Each row is a point on a landscape with many peaks, with its height.
From any point a climber takes the steepest step (rise divided by distance) to one of its 2 nearest points. It stops when none of these is higher. Distance is the straight distance between rows; heights are no part of it.
domab (h 757): [  1 -15  16 -11   5   5   2   3  -7  -5   6 -11 -13   1   9   1  -2   1
 -13 -22 -17]
Fav (h 557): [  1   8 -18  -3  -4  15   9 -24  -5   4  16   9 -15  -9  -7   3 -10  -3
  11   4 -11]
mabub (h 398): [ -9 -14   7   8  -8  -2 -17   1  -2  -4  -3   1   3  18   2  -3   3  27
  -3 -10  -2]
Sofo (h 99): [ -6   8  11   3   1  13   9 -10  10  -3   8   5   0 -11  -3   8  -6 -14
   7  -5   3]
rulat (h 853): [ -4   1  11  16  -3 -16   2   2 -13 -17 -11  14  16   4 -22 -23  -5  -4
  -7  -9  11]
pof (h 245): [  0   8  -4   9   0  11  -2  -6  22   2  -2 -26   0   5  -5  18   1 -14
   1   9   6]
goben (h 187): [ -9  -2 -11  -2   3  -3  21 -17   5 -16   5 -20  -5   0 -11  17 -26  -3
   7   3   5]
mezus (h 442): [ 14   0   5  -1  -5   1  -7  11 -14  15  -6 -12   2  10  -4   7  23   8
  -4   6   0]
Pobi (h 139): [-21  21   8   6  14  10  18   3   2 -11  -5   4   6  -6  -2  -3   2 -17
   7  -2  14]
musof (h 271): [-24  -3   2  -9   5   4  -7   3  12  -4   5   2   8   6   8  -8  -8   4
  -2  -1   5]
nebi (h 589): [  4  -4   5   6 -13  -7  -9   2  -9   1   4  35  14  -9  -4 -11   3   7
  -3 -12  -4]
mab (h 365): [-11 -10   5   1  -8  -8 -18   3   4 -13  -6  -1   9  19  -7   2  -5  22
  -5   0  10]
tufu (h 424): [-10  -2   4   1  -4  -2   9   8   7  -8  -6 -16  10  15  -3  -1   9   2
 -17  18  19]
vebuf (h 309): [-14  -5   7  -3  -2  -1 -11  13   3  -6   0   1  16  11  -1  -9   3   4
   0  -2   5]
toso (h 446): [  4  -8   0   0  -1  -6   2  12  10 -14  -7 -20   2  19 -10   1   9   6
 -12  13  10]
subu (h 378): [-12  12   6   2   8   1   7   9   6 -12  -9  -6  13   8  -5   7   6  -3
  -6  12  27]
sev (h 537): [  2 -11   4   4  -4   1  -8   5 -26  11   1  11  -9   2  11   2   4  11
 -10 -20  -3]
tor (h 147): [-12  10   9   0   9   8  11 -14  10 -11   4  -5  -1  -3  -4  14 -13  -5
   9   4   5]
nezon (h 195): [  7  -4 -13   4   1   0  13 -20  12  -6   7 -27  -5   2  -8  14 -15  -1
   3   3  -1]
zaba (h 284): [ -5  14   1  15  -2  14  -5  -2  13  -3  -4 -14   9  -3 -10  17   4 -12
   5   9  20]
vep (h 172): [-10  -2  -9  -3  -1  -4  -3  -8  16   3   1 -17   0  -2   7   6 -13   6
   1   5  -4]
fali (h 337): [ -6  -4   9   2  -5  -5 -10   5   9  -8   4   3  10   9  -5   4  -1   8
  -9   1  12]
nepi (h 137): [  9   2  -7   3  -5   4  -6 -11   8   1  -2  -9  -1  -2   1  19  -1   1
  -4   9   3]
Gatap (h 569): [ -2  -7   6 -13  -1   7 -12  10 -12   9   3  17  -4  -8  10  -7   2   0
   4 -15 -16]
pep (h 176): [-17   6  -3  -2  10  -1  22 -19   5 -21   1 -10  -6  -1  -3  12 -16   0
   2   5   8]
terar (h 613): [ -7  -2  -2 -19   1  10  -8   0  -2   8   5  24  -5 -13  18 -11  -1   5
   9  -7 -16]
rilu (h 324): [-12   0  -5  -6  -4  13 -11   1   2  16   1  15  12 -10  11  -7   0  -7
  14  -3  -4]
zeder (h 331): [-13  -1   6   0   1   0 -18  18  -8  17  -9 -16   7  14  -3   3  12   0
  10  -7   1]
kudut (h 606): [ 14   2 -17  -1   1 -21  -8   2   7   3   3  12 -15   7  17   4  -6  13
  11  15   5]
bani (h 246): [  1  15  12  10   7  -1   1   3   7  -3  -6   0  14 -10 -13   4   4 -20
   5  -3  16]
miku (h 257): [ -8 -10   6  -8  10   8  -9   5   1   8   1 -20  -4   2  10   0   0  -6
   3 -12 -15]
vutem (h 570): [  6   8 -11  -6   3 -16 -19   9   4   8   7  15 -13  15  13  -1   1  10
  11   8   5]
dafe (h 138): [ -7  -1 -13  -8   5   0  -6  -7   7  11  -2 -20  -6  -8  16  10  -8  11
   2  -2 -16]
Sepi (h 490): [  2 -12   3 -17  16   0   3 -11   3   0   5 -19 -20  -3   5   2 -12   9
   0 -13 -18]
Tizel (h 447): [ -7  11 -11   1  -8  24   2 -12  -5   8   9  14  -6  -8  -1   3 -10 -13
  13   1  -5]
batuv (h 114): [-11  -8   5   1  -9   1  19   8  -7 -12  -3   1  10  -5  -4 -13   7  -5
 -26   5   0]
Suk (h 641): [ 12  -4 -22  -8   5  -2   9 -19  -6   8   8  -8 -24  -9   6   6 -15  15
  10   2 -20]
folin (h 588): [ 14  -5   9 -13   5   4   8  -7 -13  13  10   1 -16 -15   6  -4   3   0
   4 -12 -25]
rek (h 531): [ 19   7  15  10 -18  -3  -2   5  -1   0  -5  -7  20   4 -28   8  10   8
  -6   4  21]
Bubud (h 297): [-10  -8   7  -2   6   2 -11  14  -4  11  -4 -14   9   6   5  -3  14  -5
   0  -9  -6]
vemo (h 659): [ 24   5 -15   6   4  -5   6  -8  10  -2   1   2 -11   2   4  14  -2  -3
   5  21   5]
ruz (h 153): [-10   9  13   6   4 -14   7   9 -10 -11  -8  10  18  -5 -15 -11   4 -15
  -2   1  19]
Fozed (h 730): [  6   8  17  17  -9 -16   2   2  -9 -12 -12  11  19   9 -23 -11  -3   5
  -4 -10  19]
Dob (h 288): [ -5  10  10   6   0   0  -5  10   7   3  -2  -4  21  -1 -16  -5   6 -13
   4   1  21]
dav (h 480): [ -5   2 -13 -10  11  15   1   0  -8  17   4  12 -13  -3  14 -15   0  -4
  20  -5 -15]
geno (h 326): [-14  12   4   5   3   6  -8   5  10  -5  -4  -7  14  -1  -6   6   1  -6
   5   7  22]
rivan (h 605): [ 13  14  21   9 -17  -6  -1   2  -6  -3  -8  11  20   0 -26   0   0   6
  -2  -6  22]
Tema (h 539): [  1   9 -11  -1   2   1  -8   7   1  12   9  14 -14   4  13  -8   9   2
  14  10   1]
peme (h 527): [  0  -5   7  -3  -4  -1 -10   8  -3   8   3   3   8  -8   3  -8   2  -7
   5  -8 -15]
pabif (h 677): [  8   5 -18  -1   2  -9   4  -9   6   5   6   8 -16  -4  13   3  -7   7
   9  11  -3]
Bape (h 389): [  4   1   3  -4   4   5 -14  15 -11  20  -9 -21   3  10   4  12  14   5
  -2   0   4]
tuni (h 642): [  2 -15  11   1   4   4  -4   4 -14  -3   2   1 -10   0   8   2  -1   4
 -13 -32  -8]
figo (h 469): [ -4  -2  -4  -5   5   6   0   1 -10  16   0  14  -1 -18  11 -13   3  -9
  18 -10 -21]
Voz (h 633): [ 18  -5   2  -6  -3   0   7  -1  -4  10   7   7  -8 -11   6  -7   8  -6
  -2  -1 -19]
Vuzam (h 495): [ 19   4   7   2 -11  -2 -10   4   8  -3  -9 -11  11   4 -18  16  12   4
 -11  12  17]
Mase (h 688): [ 21  -1  -7   1  -1   6   7  -7   1   8  12   9 -16  -5   7  -3   5  -4
   3   8  -6]
sov (h 732): [ -5  -4  11  12 -10 -18 -13  -5  -8  -6 -12  26  18   1 -19 -22  -9  -5
   2 -13   8]
lumif (h 693): [  3  -7   0 -17  -7   3  -1  -5   3   1   5  18  -8  -9  18  -2  -8  14
  -2  -1 -16]
deki (h 136): [-13   4   1   2  -3 -11   9   7 -13 -10 -18   3  16  -4  -9 -24   6 -19
 -13   3  14]
dedem (h 217): [-26   0  -6  -2   3  -1   0  -7  15  -7   4  -3   5  -3  10   4 -20   6
   1   5   3]
zemik (h 602): [ 10  -2 -20  -1  -1   9  11 -25  -5   6  16  -1 -26  -6  -5   7 -12   6
   8   2 -17]
dasir (h 109): [  6   9   2   2  -2  12   3 -12   9  -2  -3   5   1 -11  -3  18   3  -9
   1   5  11]
Sapaz (h 540): [  2  -6   1   1 -11  -2 -11   8 -13   5   5  30   4   0   3  -9   6  15
  -1  -1  -4]
geni (h 756): [ -2   0   4  12  -1 -15  -6   2  -1  -9 -14   8  12   9 -20 -28  -1 -15
  -9  -2   3]
Gafar (h 707): [ 15 -11  -6  -9   1 -15  -8   3 -15   5  -7  -4 -18   0  18  16  -1  18
  -8  -4 -10]
litov (h 496): [ -3  -5   3  -8   5  -1  -4  -1  -2  11  -3   6   4 -15   0 -17  -2 -18
  10 -11 -19]
mifeb (h 188): [-16   1  -3  -6   8  11 -10  -9   9   8   3 -17  -8  -4  10  -1  -7   2
   9  -5 -17]
kur (h 359): [ -5   8  -8   1  -6  20  -1  -6   6  12   6  12   8 -14   5  -4   1  -8
  11  -1  -1]
kune (h 95): [-23  12   1   5  11  14  27   1  -1 -12   2  -8   8 -10  -3 -12  -2 -23
   2   2   6]
Linaz (h 579): [ 29   1 -16   2  -5 -12   1  -3   6   1  -4   4  -3   8   3  16   8   7
  -4  20  10]
zos (h 526): [ 31  -1  -9   3  -3 -12   1   5  -2   4  -4  -6 -10   9  -3  17  16   9
  -4  21   0]
zatus (h 547): [  4 -10   8 -14   9   9   4  -8   1   5  15  -9 -13  -5  -1  -7  -2   3
   1 -11 -22]
Ruted (h 69): [-18   2  -2  -1   3  10  16  10   9  -6   0  -5  16  -1   1 -15   2 -21
   1   4   6]
Benez (h 213): [  4  -1  -9  13  -2   3   4 -10  16   1  -5 -33  -4   2  -5  21 -11  -9
   0   1  -6]
Togi (h 455): [ -4 -14   8   4   0   3 -16   8 -12   4   0   8   1   8   8   3   1  25
  -8 -20  -5]
bolez (h 468): [ 12  -3   8   4  -6  -2  -8   8   8  -2  -3 -18  11  14 -10   7  10   6
  -8   9  10]
Gur (h 774): [ 16   7 -20   0   0   8   9 -12   6   2   9   5 -20   0   3   4  -8  -2
  10  14  -4]
Givon (h 880): [ 23  -5 -12  -3   8 -16   0   1  -4   3  -2  -6 -22   6  19  11   0  11
   2   5  -4]
maris (h 643): [  1 -11   9   9 -15 -14 -14   1  -7  -3  -2  24  14  -7  -6 -18  -2  -6
  -1 -11  -7]
Redu (h 125): [ -7   6   2   1  -2  -4  21   8 -11 -12 -12   0  15  -9  -9 -13   0 -16
 -24   4   8]
fima (h 719): [ 14  -3 -18  -6   9 -13   9  -8  -7   7   2  -8 -20  -5  14  14  -5  13
   4   2 -14]
divel (h 820): [ 10  -8  -8  -9  -2 -10  -7  -7  -1  -1  -1   8 -12  -2  17   8  -3  18
  -5   3 -14]
dezu (h 479): [ 26  -4   0   1  -3  -4  -1  10 -11  10  -1  -6 -11  12  -2   8  20   5
  -4  10   0]
kezor (h 105): [ -9 -12   0   2  -7   3  15   8   1 -22   0  -2   0  10  -1 -11   5   6
 -24   5   1]
nebe (h 96): [  3 -16  10   8  -5  -6  12  13  -4 -22   5   1  -4  15  -1  -9   2   8
 -19  -3  -8]
motu (h 191): [-13  23  12  10  15  -4  10   9   2 -11  -9   6  11  -9 -12  -2  10 -14
   3   0  14]
puf (h 511): [  3   7 -12  -7  12   7  -3  -1   1  11  16  15 -24   1  16 -11  -1  -2
  17   0  -9]
Rerel (h 50): [ -6   1   7   0   3   0  13  10   6 -12   1   2  12   5  -3  -8   4 -14
 -13   2  10]

Where does a climber stop that starts at each point below?
dedem | domab
subu | rulat
kur | Givon
dafe | Gur
mezus | Gur
figo | divel
dav | Gur
